Points on a hilly landscape, in no order, each with its height.
A ball rolls from a point to the lowest of its 2 nearest points, and stops where none of them is lower. Distance is the straight distance between rows; heights are no part of it.
sebu (h 2.50): [ 86 168 114 124 142 189 128 160 105 129 110 121 146 146 113 172 145 112
 141 158 107 139 161 193 101 121 137 121 164  84 161 130 149 150 136  99
  82 145 140 154 151 139  88 149 143 139 113 132 123 133 103 131 139 153
 119 155 125  97 170 151 155 136 162 115 137 112 152 128 148 132 108]
temev (h 4.29): [132 116 140 182  87 103 143 135 151 128 143 124 201 152 149  93 136 142
 116 157 151 135 134 133 129 101 172 219 126 151 124 170 125 131 129 175
 178  92 147 122 125  99 146  81 153 172 177  96 100  66  94 112 166 111
  89 187  70 125 164 102 125 124 128 162 104 156 105  95 173  66 116]
Pav (h 3.24): [ 68 110 155 131 179 167 155 113 137 137 137 145 173 191 142  91 126 121
 142 132 202 128 185 124 169 107 164 117 135 106 138 100  70 155 112 127
 113 199  85 124 120 169  98 133 104 175 159  98  94 111 117 144 152 150
 120 131 104 126 133 140 181 139 140 160 124 139 122 111 146  38  84]
dem (h 2.90): [ 69  97 173 130 145 152 163 122 148 132 151 132 180 195 161  67 131 134
 133 132 207 113 161 101 173 101 157 136 110 121 118 122  85 149 105 161
 152 181  93 110 121 144 127 103  99 176 142  90  94 104 109 160 148 127
 101 134 114 149 130 120 154 121 122 159 131 146 107  91 154  18  90]
fut (h 2.16): [172  59 149 127 205  68 115  77 132 132 102 171  76 116  97  72 122 116
 138  50 172  97 145  85 158 147 138 100 150 161 143  60  69 131 104 104
 140 151  75 113 124 172 104 126 108 155 157 132 139 130 173 128 100 173
 184  80 108 154  48 104 178 138 111 152  97 173 137 141  95 128 150]
pife (h 4.38): [ 97 154 124  59 159 165 132 151 118 130 127 115  66 119 101 190 154 118
 145 121  92 135 152 158 106 126  94  40 140  88 129  79 153 116 132  86
  51 142 131 133 129 136  91 173 139 109  80 141 148 196 112 131 118 165
 150  78 191 119 144 164 107 109 128  92 154 108 156 143  89 192 131]
Kevu (h 6.74): [175  95 147 142 128  90 113 100 124 135 118 140 121 119 141  98 124 119
 117 107 134 117 112 102 140 138 126 158 117 151 112 137 113 125 116 145
 155 107 129 130 126 133 139 104 118 122 143 129 139 118 144 131 113 116
 140 129 113 142  96  97 125 117 116 145 109 156 117 132 132 131 137]
sur (h 5.10): [ 79 128 157  78  93 160 148 144 129 103 155 105 125 169 166 123 143 142
 121 137 129 115 111 115 172  97 113  75  84 101  86 134 165 135 103 149
 111 157 135 138 119 106 165 134 114 124  73 128 124 169 134 151 125 112
 114 122 198 161 144 138  88 153 106 103 160 114  99 114 113 129 110]
Gozi (h 6.44): [142 144  72 161 137 151 116 131  65 139  51 141 162  83  87 189 125  92
 116 141 101 110 135 167 108 166  64 137 134  94 157 134 115  90 158  93
 120  99 118 146 153 176 101 122 143  91 145 166 135 128 108 118  99 163
 151 156 111  83 112  82 109  96 148 126 137 170 158 135 127 135 153]
Goni (h 3.40): [133 142 112 155 164 139 160  96 108 177 118 152 120  78 148 115  67 137
 103  96 134 120 140  84 105 176 113 121 116 173 140 123  66 144 116  88
 104 179 106 122 125 203  98 147 109 108 201 140 124 144 175 103  85 136
 160 102 109  92  88 120 226 160 132 109 100 139 131 123 128 123 105]
Puzor (h 4.16): [115 155 117 113  90 128 115 173 131 110 146  98 132 145 132 158 151 140
 133 165  66 155 113 153 103 105 141 143 147 111 134 158 185 141 143 136
 122 107 174 144 148  67 149 126 162 135  84 123 132 136 100 134 150 102
  94 160 134 131 182 149  85 129 134 113 130  86 132 132 144 155 138]
niz (h 2.10): [208  90 134 107 130  67  77  91 106 130 146 146  57  75 122 133 135 121
 127  84 102 119  72  71 120 157  61 111 121 153  96 137 121 109 141 140
 166 101 115 112 103 126 140 117 122  76 115 153 148 140 160 108  94 109
 163  70 165 161  48 111  63  89  82 137 143 136 129 158  83 188 167]
tase (h 4.87): [186  97 118 156 105  80  96 127 131 109 127 125 129 129 115 122 142 112
 127 133 113 137 102 138 126 115 137 186 135 124 109 145 152 120 138 160
 176  53 147 126 133  95 150  91 143 127 135 118 135  82 102 123 159 107
 124 168  86 132 126 109  71  94 122 163 118 138 122 147 150 142 152]
koru (h 2.97): [ 79 172  85 136 133 210 136 166  78 137  84 119 160 109 113 188 136  99
 113 174  95 125 155 205  89 144  88 106 149  76 165 137 129 132 143  94
  75 142 135 161 148 163  86 145 152 108 140 161 125 143 104 126 115 168
 121 151 134  75 153 122 137 125 166 107 146 136 164 114 140 139 109]
duta (h 4.08): [166 121 129 207  97  91 143 110 133 155 128 144 187  97 140  95 104 146
 108 131 140 135 131 103 124 130 171 220 126 178 125 162 112 117 138 148
 182  99 138 114 129 126 146  86 157 158 206 115 123  84 122 115 144 121
  98 183  67 112 126  77 146 126 131 156  81 181 112 106 158  75 133]
Voz (h 4.42): [ 86 102 160  91 166 136 139 112 154 110 124 136 109 187 128 106 143 115
 158 104 179 109 153 113 189 111 133  71 107 104 116  72 118 132  88 135
 114 155  90 138 118 146 125 149  96 137 100 124 119 142 134 143 124 145
 151  93 165 163 116 131 134 148 116 132 146 151 118 124 108 102 110]
fakef (h 6.34): [111 151  79 178 139 163 129 123  85 148  69 143 202 108 116 156 115  99
 114 150 124 104 147 174 129 149  99 158 130  98 141 154 109 106 145 105
 126 122 116 144 152 179 119 130 136 116 164 154 122 105 100 132 113 164
 123 174 102  78 135  81 135 118 155 140 131 179 145 116 150  90 129]
zuf (h 4.00): [ 97 143 150  98 176 153 129 130 151 117 132 123  85 163 108 154 145 117
 167 115 141 152 167 142 130 130 162  76 149 118 154  60 140 140 111 104
  81 151 119 132 121 138  98 169 129 144  98 113 133 157 134 119 144 152
 153  97 140 123 143 182 176 158 149 107 134 102 133 143 110 148 105]
fevu (h 2.19): [109 178  75 148 112 185 153 148  79 178  96 130 158  51 137 176  83 138
  97 141  85 134 130 131  82 175  64 111 107 141 152 155 111 116 142  89
 104 150 129 149 152 181  98 161 136  71 175 166 132 141 136 106  57 128
 136 129 136  53 121 104 155 140 150  96 123 141 149 101 128 133 114]
Memit (h 5.97): [125 104 146 142 157 119 130 117 139 123 113 133 165 181 125 101 153 108
 140 131 164 115 159 154 158 109 156 162 137 107 135 114 105 137 127 136
 146 125 108 135 137 144 121 121 122 163 148 110 120  87  99 133 152 153
 134 162  97 130 139 115 133 116 127 173 127 151 129 126 151  83 122]
gevo (h 4.37): [117 154 143 113  91 128 119 165 164 109 160  96 108 155 131 144 142 151
 150 165  82 169 118 141 104 119 177 131 152 138 145 139 180 142 136 137
 123 123 172 128 134  69 145 139 158 145  82 108 131 149 119 125 161  97
  95 136 126 132 178 168 123 152 140 100 123  72 122 136 140 154 119]
rolu (h 0.84): [182 141 114 130  86  71  89 133 171 104 166 121  62  99 112 138 128 157
 145 154  91 185  83 121  86 139 161 161 159 165 138 139 176 122 158 139
 149  90 182 106  99  38 146 127 154 114 101 112 151 132 135 108 149  83
 125 102 104 142 119 162 101 120 130 112 120  59 136 167 121 185 161]
tafe (h 4.57): [ 68 149 134  61 158 181 142 152 106 133 122 113  99 129 115 160 152 108
 148 123 115 109 153 162 141 119  94  31 122  82 116  83 135 125 117  88
  52 162 107 154 137 161  91 170 134 120  88 148 135 194 120 135 109 163
 154  91 201 115 143 150 110 126 129 102 153 127 142 129  94 159 100]
molen (h 0.99): [ 77 148 115 122 108 172 142 181 113 103 132  98 202 197 142 150 171 129
 149 180 122 107 156 209 141  80 140 139 139  58 134 152 166 153 135 141
 118 124 127 157 162 113 128 114 147 156  96 123 113 103  75 151 164 141
  91 193 135 128 204 132  87 124 148 146 156 119 130 122 156  97 119]
nafu (h 1.90): [127 180  87 140  83 166 142 160  90 174 108 118 151  40 147 172 102 156
  95 139  68 146 112 108  77 162  59 126  97 143 145 169 130 110 147 104
 108 128 150 146 153 148 118 150 138  70 158 175 135 144 142 110  57 101
 120 126 153  64 128 106 127 129 134  82 123 132 144 105 123 159 128]
seni (h 3.58): [130 126 132 158 161 136 150  92 119 167 129 154 151 102 156  91  79 138
  96 103 156 117 144  82 131 153 141 144 124 170 130 129  61 152 112 110
 121 173 104 116 116 191 113 126 113 141 203 124 121 124 168 124 107 135
 139 125 101 113  98 101 216 152 133 127 101 158 119 110 137  93 104]
Kuleg (h 4.52): [113 157 156 104 101 130 130 158 186 106 169  84  83 160 125 133 129 167
 153 159  97 174 121 127 104 133 195 109 154 160 152 117 173 140 130 140
 108 131 177 116 111  63 145 150 152 140  78 101 132 166 139 123 176  99
  83 106 125 136 173 185 148 169 148  83 126  48 123 135 125 173 114]
teti (h 2.89): [ 72 158 102 139 161 200 151 123  94 151 118 141 184 119 143 130  89 107
 105 153 147 114 156 152 133 129 109 120 126 106 132 144  79 136 120 103
  86 184 100 151 133 201 101 153 120 128 173 135 104 126 121 126 107 140
 133 148 121  76 138 117 182 147 155 129 137 143 130 105 148  77  86]
bif (h 6.85): [169 119 142 157  82  95 130 104  98 157 134 151 164  67 185 100  94 157
  87 112 114  96  92  57 143 139  92 170  69 175  79 191 101 116 117 156
 171 113 126 117 126 141 170  80 114  96 162 152 130 130 166 138  75  80
 107 129 146 137  90  55 115 133  97 125 102 181 101  98 127 108 140]
kun (h 1.52): [180 118 143 128 101  80 102 119 161 119 145 133  70 102 130 112 120 149
 141 123 118 165  81  97 110 155 157 155 138 185 130 131 153 131 134 146
 150 117 165 106  96  73 148 120 125 115 112 103 154 132 151 122 135  86
 140  94 107 150  98 155 134 131 124 113 103  93 129 152 116 172 140]
ragur (h 5.65): [126 163 119 183 105 135 137 126 138 147 132 134 176 102 141 127 113 140
 115 157 115 161 135 124 100 145 157 187 140 153 146 172 123 138 134 125
 136 115 153 131 136 125 133 124 149 147 177 118 112  93 120 108 147 111
 111 168  78  89 159 130 172 147 154 124 100 133 128 110 165 102 112]
Rarim (h 5.35): [ 74 172 102 144 103 194 145 151  97 145 135 118 223 106 169 132 111 125
 101 172 115 108 129 144 141 113  93 146  98  98 108 188 118 132 117 128
 106 139 130 161 142 152 141 120 138 122 147 155 103 130 108 141 100 112
 103 173 150  87 161  97 120 139 142 117 143 145 114  91 157  80 100]
zud (h 4.81): [ 86 138 168  69 121 166 135 124 156 127 161 108  79 143 151 111 115 157
 137 109 145 134 119  83 135 135 145  58 107 154 116  94 141 135  86 139
 100 181 135 110  99 128 130 164  95 123  94 115 127 181 168 133 108 105
 135  71 181 151 129 172 174 181 124  75 134  98 109 115 103 148  95]
figi (h 5.85): [146 101 142 166 172 106 133  96 139 139 112 145 144 152 118  92 124 109
 134 110 170 137 164 132 134 133 185 162 155 142 154  98  83 147 127 116
 139 152 110 122 120 153 104 126 126 175 180 104 125  81 132 118 161 173
 136 153  71 119 126 128 190 127 134 167 100 148 134 130 144  93 122]
vefen (h 3.76): [162 128 130 187 130 102 150  91 124 163 131 160 150  82 154  90  76 152
  96 101 144 120 134  71 118 157 158 183 118 195 128 139  81 137 120 120
 156 145 120 103 119 163 132 102 124 142 210 126 132 110 167 126 116 124
 119 136  90 114  91  86 202 143 134 129  83 168 120 111 134  95 120]
marid (h 2.49): [ 82 175  81 146 131 198 158 134  87 172 116 133 157  77 142 159  68 136
  94 142 112 125 144 135  96 160  84 107 114 138 138 148  90 131 124  89
  87 172 120 153 143 200  94 170 124  95 189 150 122 143 134 108  76 128
 138 128 121  57 125 118 190 159 156 101 124 126 140 100 143 112  97]
sege (h 3.26): [ 91 128 133 136 179 165 141 106 119 146 122 148 172 151 138 105 119 107
 127 134 171 122 169 140 155 124 139 124 136 107 139 117  74 151 117 106
 101 177  93 138 126 185 101 149 113 153 168 121 108 118 128 132 128 154
 140 137 112 107 125 126 187 141 142 150 130 146 129 120 144  74  90]
viliz (h 1.93): [ 81 131 133 109  86 152 159 180 135  90 154  91 182 215 156 132 165 142
 142 173 128 108 136 175 160  69 142 125 104  72 111 152 184 151 131 162
 135 126 131 150 152  93 159 110 148 158  79 113 111 116  79 150 171 118
  87 177 154 155 209 138  64 138 129 142 162 107 108 115 145 101 120]
fasef (h 1.85): [ 84 150 131 119 137 171 139 162 120 110 128 112 165 190 125 154 162 119
 161 161 131 129 164 191 138  99 155 127 147  72 140 126 152 149 127 120
 109 136 121 149 149 126 111 139 140 157  96 116 120 118  92 139 158 148
 110 168 134 119 184 150 127 135 154 139 146 117 134 131 149 107 109]
puli (h 2.04): [182 133 121  95 120  78  91 108 161  94 170 123  33 114  93 165 142 137
 149 122 108 165  90 120 100 134 130  99 147 139 119  94 183 111 155 133
 134  96 162  89  90  62 146 150 135 106  84 127 153 153 141 103 155 117
 142  72 162 174  96 167  80 116 112 121 156  61 135 173  82 214 168]
Zodim (h 6.59): [134 120 119 106 171 132 108 121  98 132  95 140 117 114 103 150 142  92
 138 112 116 109 132 147 137 137  90 104 137 102 136 103 115 116 132  96
  99 125 113 149 144 167  98 141 124 107 112 154 142 143 117 127 103 149
 176 120 141 121 105 128 108 101 124 137 140 152 140 149 111 146 142]
lipib (h 6.17): [119 117 110 165 151 137 129 124 105 123  91 130 231 159 128 106 142 102
 109 137 163  69 160 169 170 108 110 172 111  92 113 140  89 101 138 141
 152 103  82 142 158 172 141 106 123 141 161 146 109  87  88 150 132 163
 117 198 100 110 139  68  94  97 132 179 144 178 131 120 158  58 135]
Zaz (h 2.86): [188 110 102 141 174  72  72 107 152 110 112 148  67 129  46 151 143  85
 173 118 126 162 143 167 105 127 164 152 197 114 162  73 140 126 150 100
 138  76 134 102 133 117  95 129 134 136 129  90 164  98 111 102 171 172
 175 120  68 136 105 166 128 100 138 168 114 111 149 193 115 164 178]
Mopuf (h 3.08): [183 120 111 159 168  96 130  93  92 163  82 158 119  70 112 137  96 112
 109  86 118 106 133 100 116 173 100 140 120 155 139 128  84 108 140  94
 124 125 108 123 139 189 111 125 131 106 175 151 140 135 158 111  83 143
 170 124 107  94  86  88 161 122 126 132 108 170 142 138 117 138 146]
Dozup (h 3.60): [106 173  84 109  99 170 121 187  96 135 105  99 127  97 116 198 163 131
 106 173  40 150 131 177  68 126  82 116 155  82 158 154 166 132 159 113
  83 108 174 147 148  95 102 132 162 108 102 148 141 157  98 134 116 134
  98 138 146 104 170 132  77  99 141  89 144 101 171 134 135 186 147]
bam (h 3.92): [179 111 133 195 113  86 145  95 117 156 125 156 173  86 145  89  90 144
  98 105 144 110 128  86 130 141 154 202 116 180 119 148  93 119 131 133
 184 116 116 107 131 148 149  84 141 151 203 133 132 101 147 125 116 121
 110 161  88 123  89  57 158 125 126 153  82 188 113 112 139  81 135]
Ganif (h 2.54): [174 167  88 124  92  99 108 156 131 144 141 114  86  38 130 164 125 160
 113 138  58 189 107 102  58 158  93 159 137 163 153 151 149 112 162 121
 119 103 184 123 123  86 127 137 145  90 132 147 156 135 147 101  88  86
 131 102 129  95 121 145 125 112 136  92 126  90 153 149 115 196 157]
bena (h 2.09): [115  80 180 123  99  93 170 115 188 109 162 126 121 182 146  50 123 155
 130 106 204 109 103  87 157  91 183 139  94 163  99 137 143 125  99 187
 190 137 128  88 105  88 173 102  82 169  97  80 108  95 131 150 167  88
  95 114 133 196 142 142 139 125  95 149 127 124  89  85 136  62 124]
bebo (h 3.28): [ 97 174  87 113 124 202 135 181  85 143  84 110 128  89 108 202 147 115
 105 168  67 139 144 190  72 146  73  92 152  77 170 134 140 130 155  89
  68 132 148 154 146 146  80 147 152 100 124 160 136 165 100 127 101 163
 124 132 148  84 147 128 112 102 150  89 145 121 179 123 130 176 123]
Liv (h 1.60): [143  86 178 109  95  89 154 111 193  99 158 124  91 170 136  67 121 152
 128  93 197 120  81  88 154 102 179 123  94 160  95 138 159 117  96 180
 180 122 141  94  93  57 187 114  84 140  72  98 114 105 152 152 171  77
 104 103 146 203 141 162 123 135  90 134 128 108  85 102 123 120 129]
Gukos (h 4.76): [ 51 156 134  69 135 196 151 164 106 124 134 103 134 155 140 151 154 112
 142 141 118 105 151 169 149  96 102  44 112  75 101 109 151 136 115 114
  61 164 115 154 140 142 107 158 132 131  77 135 125 185 119 149 118 159
 124 118 207 117 171 142  98 135 132 105 162 119 133 122 117 139  90]
balol (h 6.51): [120 137  93 125 156 159 112 139  71 125  62 129 147 106  86 171 146  78
 122 135 108  94 141 185 124 148  65 113 141  74 150 115 112  99 145  88
  98 111 111 158 151 176  94 133 135  95 125 170 130 134 103 127 104 174
 163 142 132 106 115 104 100  90 139 134 154 167 155 144 117 142 150]
nas (h 3.85): [118 160 104  94 112 149 112 172 113 127 129 105 107 114 120 182 156 135
 124 155  55 149 122 158  90 117 103 112 144  98 136 138 174 128 150 116
  93 120 170 140 142  93 119 142 152 118  83 136 148 163 106 132 126 125
 117 133 157 116 155 148  84 105 131 102 145  92 152 139 124 178 146]
Kalak (h 6.80): [174 108 147 136 103  93 116 108 113 145 132 137 128  93 169 104 114 137
 103 113 119 113  90  79 140 144 103 157  91 165  95 162 116 124 111 155
 158 118 141 130 113 127 160  96 112 102 139 140 136 129 159 133  94  92
 128 119 136 143  92  90 113 122 106 131 114 159 113 119 127 134 139]
savol (h 2.25): [149 183  83 152  80 135 128 157 116 161 123 114 128  38 135 173 109 161
 104 147  63 180 116 101  59 165  94 163 124 165 161 168 145 110 163 118
 118 101 178 131 145 102 123 143 151  85 150 155 142 128 148  99  78  89
 108 130 118  74 139 133 134 127 149  81 108 108 147 125 134 174 137]
Paru (h 5.46): [ 76 190  97 160  80 199 151 146 104 161 145 125 211  77 173 149  86 150
  93 170 104 128 123 118 111 130  89 154 101 136 119 196 120 131 131 129
 107 140 142 151 151 148 138 139 143 114 172 153 102 130 124 123  87  92
  90 161 139  76 159 108 143 157 150  90 119 128 111  90 162  89 100]
salu (h 2.51): [177 127 130  93 112  95 102 125 108 145 142 132  65  58 148 149 127 145
 118 104  85 145  85  77 103 169  62 109 105 159 114 140 124 111 140 120
 125 140 140 125 108 131 137 129 121  68 117 160 155 161 158 113  77  85
 158  74 168 129  70 128 102 103  90 105 140 121 137 148  85 193 152]
nepi (h 3.75): [101 148 158 118 167 143 129 137 163 109 142 124 100 193 106 150 138 127
 178 134 143 169 173 156 115 125 208 107 169 123 167  72 143 151 117 109
  97 145 124 127 121 115  94 159 133 170 102  85 125 131 128 117 185 158
 122 118 103 120 173 195 189 166 164 116 126  81 134 143 125 139 108]
dizak (h 5.56): [108 184 108 184  76 158 154 128 129 168 145 132 186  69 172 136  85 166
 100 159 106 154 128  97  99 149 123 179 118 172 131 191 116 136 136 132
 126 127 153 133 146 133 141 134 148 125 191 131 110 108 139 108 107  81
  95 156 101  87 152 124 168 162 153  94  94 127 113 102 172  98 109]
roteg (h 4.69): [106 141 175  90 115 144 136 129 186 110 166  97  76 156 142 110 115 165
 148 126 139 156 115  99 120 141 188  89 135 175 140  99 150 139 101 144
 112 159 152 102  93  89 139 158 106 136  85  92 127 163 165 131 150  96
 111  82 146 148 147 185 185 187 144  74 127  69 114 125 112 158 104]
Molam (h 2.60): [ 96  84 172 131 122 112 167 122 170 116 149 126 155 206 146  59 146 139
 139 126 212 105 147 107 168  93 170 150 107 130 116 118 114 138 109 176
 178 151 106 101 124 123 141  96  96 178 123  84  99  90  98 153 164 127
  99 135 116 173 135 121 140 117 108 164 132 140 105  92 151  29 115]
gupud (h 2.46): [163  85 138 142 206  90 118  80 125 144  96 159 102 118 103  92 119 101
 135  70 162 114 155 105 146 152 143 117 153 148 156  70  67 138 118  89
 121 155  90 120 127 180  95 138 121 152 170 131 134 119 160 119 113 178
 179 102  95 132  79 117 191 135 125 146  99 165 143 145 115 124 134]
rozuz (h 1.47): [166 144 115 104  92  84  96 137 163  95 175 113  59 125 103 162 140 154
 141 149  87 176  83 126  95 126 149 127 147 142 126 125 196 117 158 143
 141  94 179 101 101  42 156 137 156 115  79 118 148 145 130 116 164  94
 114  99 145 160 123 168  73 121 117 112 142  48 130 165 106 200 160]
genip (h 4.94): [ 71 146 171  64 106 175 151 152 149 114 165  85 101 167 157 127 132 152
 128 140 113 133 126 109 139 109 136  57 106 122 108 111 168 143  99 148
  83 170 142 126 105 103 146 156 118 133  74 119 112 192 152 143 132 117
 100  97 192 145 169 163 131 174 125  76 154  80 113 117 114 155  95]
mab (h 2.55): [168 108 152  85 120  89 109 102 189  86 169 125  40 147  97 130 132 138
 141 101 158 148  73 101 130 124 153  98 133 153 110  93 173 120 123 161
 146  97 153  88  72  43 161 124 110 109  67 129 128 135 160 132 175 102
 130  71 161 206 108 180  92 130 101 119 145  67 114 159  83 197 153]
vupar (h 2.59): [ 74 142 147  89  85 158 162 177 141  96 164  75 149 205 158 139 151 153
 135 171 104 134 131 151 150  79 149  91 115  92 110 147 191 150 125 160
 106 137 152 143 134  83 163 131 147 149  63 109 109 154 106 152 171 117
  72 150 173 150 213 153  86 163 127 108 155  79 109 111 138 127 108]
fad (h 5.19): [ 48 165 110 115 118 212 148 167  92 130 142 107 217 131 166 123 129 109
 108 171 125  92 136 173 159  98  88 112  97  74 101 174 114 141 118 124
  95 162 113 165 142 164 129 123 124 131 120 155  97 147 107 157 100 127
 111 167 179  99 164 108 102 128 137 128 168 142 115 100 148  80  83]
gozip (h 4.97): [ 75 102 157  90  80 148 160 134 140  97 153 107 151 189 180  88 136 144
 116 132 165  96 101 107 195  84 107  94  64  94  72 152 150 135 104 175
 155 150 114 132 117 101 185 106  93 124  76 129 112 137 126 169 128  97
 106 130 187 191 139 122  72 137  89 124 165 134  83  98 124  85 121]
Vin (h 4.11): [122 153 105  72 126 148 115 157 105 130 126 111  75  99 120 191 160 131
 126 134  64 142 120 154  91 125  77  74 134  86 116 124 166 115 154 102
  85 128 150 132 132 108 114 153 146 104  84 143 157 176 104 131 113 139
 134  91 187 126 133 152  68  86 115  98 163  99 157 144  93 199 157]
Ler (h 1.15): [196  38 164 124 146  52  99  77 119 113 134 166  72 120 114  71 124 128
 113  51 166  73  89  72 160 124 104 118 123 167  93 117  99 115 106 155
 202 100  72 109 124 129 154 100  96 116 126 149 141 118 174 140  98 130
 140  92 143 188  34  90  95 104  89 166 112 167 114 132  99 133 161]
bizuk (h 6.08): [138  87 132 154 152 106 125 119 121 116 101 133 197 181 113  86 155  97
 119 123 177  73 166 155 171  93 128 174 126 100 117 114  90 115 135 149
 169 102  81 138 159 163 135 102 117 156 167 135 111  77  83 140 148 171
 128 187  90 132 130  75  99  94 125 195 130 166 134 129 157  63 141]
gaz (h 2.83): [176  95 116 139 199  95 116  88  88 145  72 159 114  93  83 123 115  92
 121  74 133  92 145 119 138 162  94 119 146 129 144  97  72 106 136  92
 113 119  85 131 144 189 103 135 126 119 165 154 130 131 146 113  92 172
 191 116 104 109  79  98 147 110 123 151 113 179 148 148 108 141 157]
Nak (h 6.66): [161 116 122 119 150 111  96 113 107 126 109 135 111 118 113 143 140 100
 133 113 113 122 120 136 136 135  99 135 135 117 124 119 128 120 134 122
 126 101 131 141 137 141 120 127 128 114 116 140 145 125 115 126 115 130
 161 132 127 131 104 122  99 100 123 144 134 141 133 152 125 150 148]
Kabat (h 4.47): [134 126 137 166  77  98 124 153 156 109 139 113 176 165 140 104 152 136
 133 166 123 148 122 155 116  99 181 209 136 133 141 171 156 131 127 166
 174  79 160 132 129  76 144  93 163 161 142  93 108  71  89 109 175 101
  94 183  72 132 179 134 108 128 130 152 113 129 113 117 168  99 125]
kages (h 4.59): [ 79  87 166  88 147 127 148 109 154 110 134 138 115 185 145  80 135 126
 140 105 190  82 132  94 203  99 116  65  86 106  87  98 110 127  81 151
 135 147  79 132 118 141 152 130  76 129  90 129 112 141 141 160 114 134
 137  91 178 186 108 114 111 140  95 132 154 156 106 106 107  79 118]
tok (h 3.50): [128 137 140 137 182 124 112 124 155 119 111 138 100 169  83 153 139 107
 183 121 144 171 171 169 117 134 200 125 181 115 178  69 125 145 138  90
 108 140 126 123 132 129  84 153 140 167 126  87 134 107 119 112 179 174
 150 128  73 115 152 193 189 141 156 137 111 100 143 158 127 134 124]
Tavi (h 1.61): [196  54 146 113 147  57  84  78 120 114 135 162  59 111 108 103 130 121
 130  66 139  90  82  73 153 136  82 104 127 155  97 117 116 114 125 148
 180  94  92 106 114 124 142 112 107  99 115 146 144 132 165 131 105 129
 155  74 154 186  36 106  68 101  83 160 129 149 117 150  97 160 160]
feki (h 4.82): [ 82  89 157  94 105 132 145 121 130 103 140 120 144 183 174  77 137 130
 117 115 176  64 107 100 213  85  85  78  57  98  61 144 117 129 104 168
 161 143  87 138 124 123 179 106  80 113  84 143 117 137 131 173 104 114
 121 124 188 195 110 103  53 124  74 140 172 156  93 101 117  76 128]
fum (h 3.25): [145 126 113 137 188 112  95 119 141 122  93 141  99 147  65 157 147  86
 174 116 130 157 161 173 118 130 161 137 188 108 170  73 128 139 140  90
 113 119 126 124 137 141  87 140 135 153 122 103 141 104 108 115 158 176
 166 131  80 123 126 166 158 117 147 145 116 120 150 167 124 146 147]
reru (h 4.99): [ 43 160 116  98 128 208 146 170  91 126 133 108 185 152 147 139 149 105
 132 161 129  92 158 198 153  94 102  79 114  58 111 140 130 144 121 111
  76 170 111 162 148 163 110 139 125 139  97 147 113 161 108 156 112 154
 113 151 192 111 171 126 105 129 142 129 165 134 133 116 142 100  87]
lun (h 6.26): [ 94 136  77 181 150 161 126 121  80 133  73 142 236 132 121 140 126  96
 110 151 145  76 153 183 153 134  99 160 123  84 122 152  88  97 149 118
 135 118  85 142 158 190 132 117 130 124 167 150 108 101  90 145 117 177
 119 193 105  89 136  64 115 110 150 164 139 190 141 113 155  62 126]
refa (h 4.66): [159 108 124 149  79  78 108 159 154  90 145 111 134 169 118 118 154 128
 142 161 112 146  99 165 115  94 171 189 148 120 130 157 177 134 141 164
 177  60 155 127 139  62 150  93 164 144 115  96 123  71  82 116 190  97
 102 174  76 144 165 142  69 115 126 160 119 111 111 141 157 133 148]
pak (h 2.77): [193 146  99 115 103  92 105 142 114 150 141 124  79  32 133 164 125 152
 114 120  67 172  94  85  72 168  64 141 120 157 130 155 136  99 157 119
 129 110 159 123 111 109 132 130 134  74 131 158 161 141 153  99  80  85
 148  88 150 101  92 124 108  97 109 100 137 105 151 148  95 202 165]
Laka (h 5.75): [144 135 127 188 145 117 133 110 143 147 117 140 157 118 119 115 107 127
 125 134 137 159 154 132 101 145 189 184 158 156 155 134 101 143 139 117
 131 136 139 123 124 137 111 124 143 165 197 101 117  80 130 107 167 148
 126 166  50  88 146 137 202 139 156 146  94 136 140 121 154 106 118]
tutub (h 2.47): [159 114 158 111  83  88 125 127 196  86 167 114  70 157 113 107 123 164
 143 120 156 158  71 114 121 119 195 126 132 172 125 128 177 119 122 167
 160 106 168  88  80  25 171 114 120 126  71 102 128 126 143 132 188  72
 106  95 122 186 141 180 116 143 111 111 121  64 103 143 111 170 140]
midef (h 2.01): [193  92 136 131 138  63  88  94 156 114 137 149  51 109 108 121 126 119
 149  98 136 151  92 101 124 149 141 136 146 169 126 102 140 128 135 139
 155 101 136 101 104 103 131 117 119 120 119 108 161 125 147 120 136 120
 154  82 108 162  73 144 116 115 115 143 107 110 127 168 107 174 155]
Nibod (h 5.00): [186 121 100 165  78  82  91 127 113 124 128 128 142  90 123 141 133 127
 118 141  92 146  95 122 109 124 114 197 126 132 103 175 158 109 146 159
 178  41 159 130 138  81 164  83 154 109 137 134 138  85 109 112 141  93
 115 174  92 116 135  99  64  98 128 140 115 142 123 144 147 144 157]
zuro (h 1.75): [175  40 159 127 169  56 116  76 140 112 117 169  70 136  97  60 127 119
 135  52 186  84 127  81 169 122 137 110 143 160 119  71  83 119  97 133
 183 130  66 112 129 147 133 111  93 155 140 131 145 116 163 139 115 160
 156  92 114 179  46  95 143 122 107 170  97 166 125 134 100 111 161]
rezog (h 2.48): [208  87 116 146 150  57  75  96 157 106 133 146  57 118  71 126 131  95
 157 111 132 155 116 134 118 129 155 152 176 139 139  91 145 125 150 127
 162  67 130  99 119 100 118 120 128 125 134  95 162 106 121 103 169 149
 161 110  81 149  84 146 103  96 127 171 113 110 132 185 116 168 171]
mipu (h 4.22): [100 120 145 102 187 141 128 107 134 131 112 144  99 155 114 125 139 110
 163  99 162 128 165 123 163 133 136  71 134 113 142  65 103 137 103  95
  91 166 100 136 125 169  94 162 112 140 121 126 129 151 139 125 120 162
 175  90 139 133 114 148 170 152 129 129 132 142 129 136 111 119 103]
Gase (h 3.27): [170 138 106 159 164 105 147  97  97 176 102 155 107  58 131 130  79 134
 106  84 114 120 132  82 100 188 105 129 112 178 146 125  74 125 131  86
 115 152 109 117 131 195 100 136 118  92 190 149 137 149 175 104  78 137
 171 106 106  86  81 106 198 142 124 113 100 153 144 131 115 149 127]
Zav (h 2.05): [131 107 169 106  72 108 150 136 190  87 163 103 105 183 139  95 132 160
 127 127 165 140  81 109 142  98 178 127 104 151 108 143 177 122 108 177
 174 116 156 102  95  43 182 110 111 141  64 100 110 113 140 143 188  73
  93 116 141 199 162 169 109 153 102 118 132  91  85 112 126 136 128]

Where does a ball stop that starts at each point below?
gozip | rolu
ragur | molen
reru | molen
nepi | rolu
lun | molen
Mopuf | Ler
Puzor | molen

Call two points neighbours if one is among the 2 nearest of the other. Go from one point of each pair to the other, from neighbour to neighbour, staying as low as possible. Name the highest point that can't be avoided.
Ler and Liv | sege
molen and Ler | sur
rolu and Liv | mab
nafu and Ler | pak
